Each row is a point on a landscape with many valleys, with its height.
A ball rolls from a point to the lowest of its 6 nearest points, and stops where none of them is lower. Distance is the straight distance between rows; heights are no part of it.
muzi: [-15  -1  10  -1 -12  14  -1  -1 -20 -11]  (h 4.39)
lili: [ -4   6 -13  -7 -14 -33  -3  11  20  22]  (h 1.51)
rasoz: [  7 -14  12   7  26  14   2   8 -36   5]  (h 1.78)
zekod: [ -4   6   2  -3  -8   7   4 -23  20 -16]  (h 1.99)
Sotiv: [ 5  0 -7  2 -6 -3 -2 -6 29 -3]  (h 2.13)
saniz: [ 15 -22  11   0   6  22   7 -16 -37 -30]  (h 1.82)
mog: [  1   1  -4   0 -22  -6  -7  -3  33  -6]  (h 5.15)
mela: [ -7 -22  12   7   1  16  -2  -5 -23 -13]  (h 0.84)
vev: [  2  -1  -2  -1 -21   1  -6  -8  34 -13]  (h 0.48)
zeri: [ -1  15 -11 -12  11   8  -1  10 -13   8]  (h 1.74)
pul: [ -3  16   5  -7  -3   8   7 -10  -3  -9]  (h 4.77)
lis: [ -9 -10   2   5  22  15   2   7 -25  16]  (h 0.90)
lasim: [  4   0  -7   4 -11 -11  -5   2  29   6]  (h 2.46)
Vufif: [  6  -2 -15   5   6 -21   0  11  21  15]  (h 0.34)
seg: [ -5  13   7  -3  -5   7   8 -20   5 -16]  (h 2.20)
siz: [  0  15   4   3 -32 -23  -6  -1  30   4]  (h 2.59)
Gote: [  6 -21  15   5  19  17   0   0 -29  -5]  (h 1.38)
Kozub: [ 16 -20  14   1  14  18   6  -6 -37 -20]  (h 1.56)
Ved: [ -8   6 -12  -9  12  11   2  11 -17  12]  (h 1.55)
toza: [  6 -26  13   6   8  17   2 -11 -28 -19]  (h 2.04)
Gipi: [ 13   8 -12   2  18 -16   1  12   9   9]  (h 5.33)
mabil: [ 7  4 -7  1  5 -4  0 -6 23 -2]  (h 1.52)
nibe: [  1   7  -3   2 -28 -17  -9   3  32   2]  (h 2.83)
papo: [ 0 19  3 -8  1  6  3 -6 -1 -7]  (h 4.09)
sapus: [ 10   3 -12   4  11 -12   1   6  20   9]  (h 2.64)
Bura: [  3   0  -6   2 -14  -7  -6  -1  31   0]  (h 2.91)
ralok: [ -7 -18   9   7  14  18   0   1 -26   3]  (h 2.31)
Bezap: [  3 -25  16   5  14  17   1  -5 -28 -12]  (h 1.87)
nodo: [-10 -12   5   3   7  17   0   3 -23   6]  (h 3.99)
tezi: [ -4  18  -9 -10 -17 -40  -3   5  21  19]  (h 2.23)
legun: [  6  -2 -15   3  10 -24   3  14  17  17]  (h 4.53)
gino: [-12  -9   1   2  12  14   3   5 -23  11]  (h 2.65)
Mogaz: [  9  15 -16 -11  17  -4  -1  14  -8   8]  (h 1.98)
nunu: [-12  -4  -8  -2  21  13   5   9 -24  19]  (h 1.31)
lepa: [  4  18 -10 -10   9   3   1   6  -5   2]  (h 1.81)
tota: [  1  -9   8   9  32  11   4  11 -37  17]  (h 1.75)
foni: [-14   3   8  -3  -8  15   0   0 -17  -8]  (h 5.56)
Ren: [  7  10  -2  -4   6   1   3 -10  14  -7]  (h 0.89)
Petud: [ 4  0 -5  0 -9  1 -4 -8 31 -9]  (h 2.77)
Mipep: [  0  -1 -12   2  -8 -22  -2   9  23  17]  (h 2.09)
nites: [  1  -3 -11   4  -9 -17  -3   9  24  11]  (h 2.21)
tono: [ 14   8 -15   1  22 -18   2  15   6  11]  (h 7.14)
pakud: [-12  10  11  -2 -13  10   3 -11 -10 -15]  (h 5.83)
magu: [ -2  19  -4  -2 -25 -35  -5   3  24  15]  (h 2.11)
Nuki: [ -3 -11   6  10  25  12   5   8 -33  13]  (h 1.47)
zag: [  2  15  11   5 -39 -19  -5  -7  37  -5]  (h 3.84)
kile: [  1  15   2  -6   3   5   5 -11   6  -9]  (h 2.29)
fileg: [ 9 16 -5 -4 10 -1  2 -1  6 -2]  (h 1.41)
Zamuf: [-13   4  13   1 -18  10   2  -8 -14 -18]  (h 5.18)
bofof: [ -5   9   7  -4  -9   7   7 -25  13 -20]  (h 2.02)
dib: [ 11 -27  12   4   5  20   5 -17 -29 -28]  (h 1.96)
fimur: [  0  10   3  -5  -3   5   6 -17  14 -12]  (h 1.68)
Gesi: [  7  -2 -12   5   1 -14  -1   6  24  11]  (h 2.47)
Meri: [ -2  11  -8  -2 -20 -31  -3   9  22  17]  (h 1.80)
nep: [ 11 -12  10   5  31  16   1  14 -43   8]  (h 0.82)
sal: [ -2  16  -3  -9   4   8   2   1 -10  -1]  (h 3.57)
taz: [ 10 -17  15   6  24  15   1   5 -37  -2]  (h 1.32)
zis: [ -1   1  -2  -2 -11   5  -1 -14  30 -13]  (h 2.54)
ramov: [ 9 12 -6 -2  9 -1  2 -6 12 -3]  (h 1.21)
Dami: [11  6 -9  3 11 -8  2 -1 18  2]  (h 1.63)
Suv: [-14  -2   3  -2   0  15   1   3 -19   4]  (h 6.93)
kofa: [ 9  0 -9  5  3 -9  0  1 24  3]  (h 1.89)
savo: [ -2   0 -13   0 -12 -26  -4  12  23  20]  (h 1.79)
tuge: [ -5 -10   1   6  26  15   4   8 -30  17]  (h 1.19)
suso: [ -7  14 -13 -12 -12 -41  -3  11  17  25]  (h 1.54)
Dem: [  0   2  -7   2 -18 -19  -6   9  27  12]  (h 2.08)
Gifep: [-12 -16  11   5  -8  17  -6  -4 -21 -14]  (h 2.45)
Getef: [  1  15   7   4 -36 -22  -5  -4  33   1]  (h 2.84)
kir: [ -8   4 -15 -10  -5 -38   0  16  17  28]  (h 0.91)
Gev: [ -8 -25  11   7 -10  15  -3  -9 -21 -22]  (h 0.44)
lov: [-12 -18  10   6   4  18  -2  -1 -21  -5]  (h 2.48)
Sevut: [-14  -3  13   2 -15  12  -3  -8 -18 -17]  (h 4.22)
vak: [ 10  15 -10  -8  15  -3   0   6   1   2]  (h 1.67)
Vugu: [-13   5   4  -6  -4  13   0   3 -16  -2]  (h 7.69)
pizud: [  0 -27  12   6  -1  17   0 -12 -24 -22]  (h 0.42)
sase: [  2   8   3   2 -33  -9  -9  -3  35  -9]  (h 8.88)
Deg: [ -8  11  -5  -9   5  13   0   5 -14   5]  (h 4.51)
rap: [ 11 -17  15   5  23  18   4   2 -35  -7]  (h 0.85)

Where does a ball stop that starts at each point below?
Sotiv => Ren
Getef => kir
sal => lis
Kozub => nep
Meri => kir
muzi => pizud
seg => Ren
Sevut => pizud
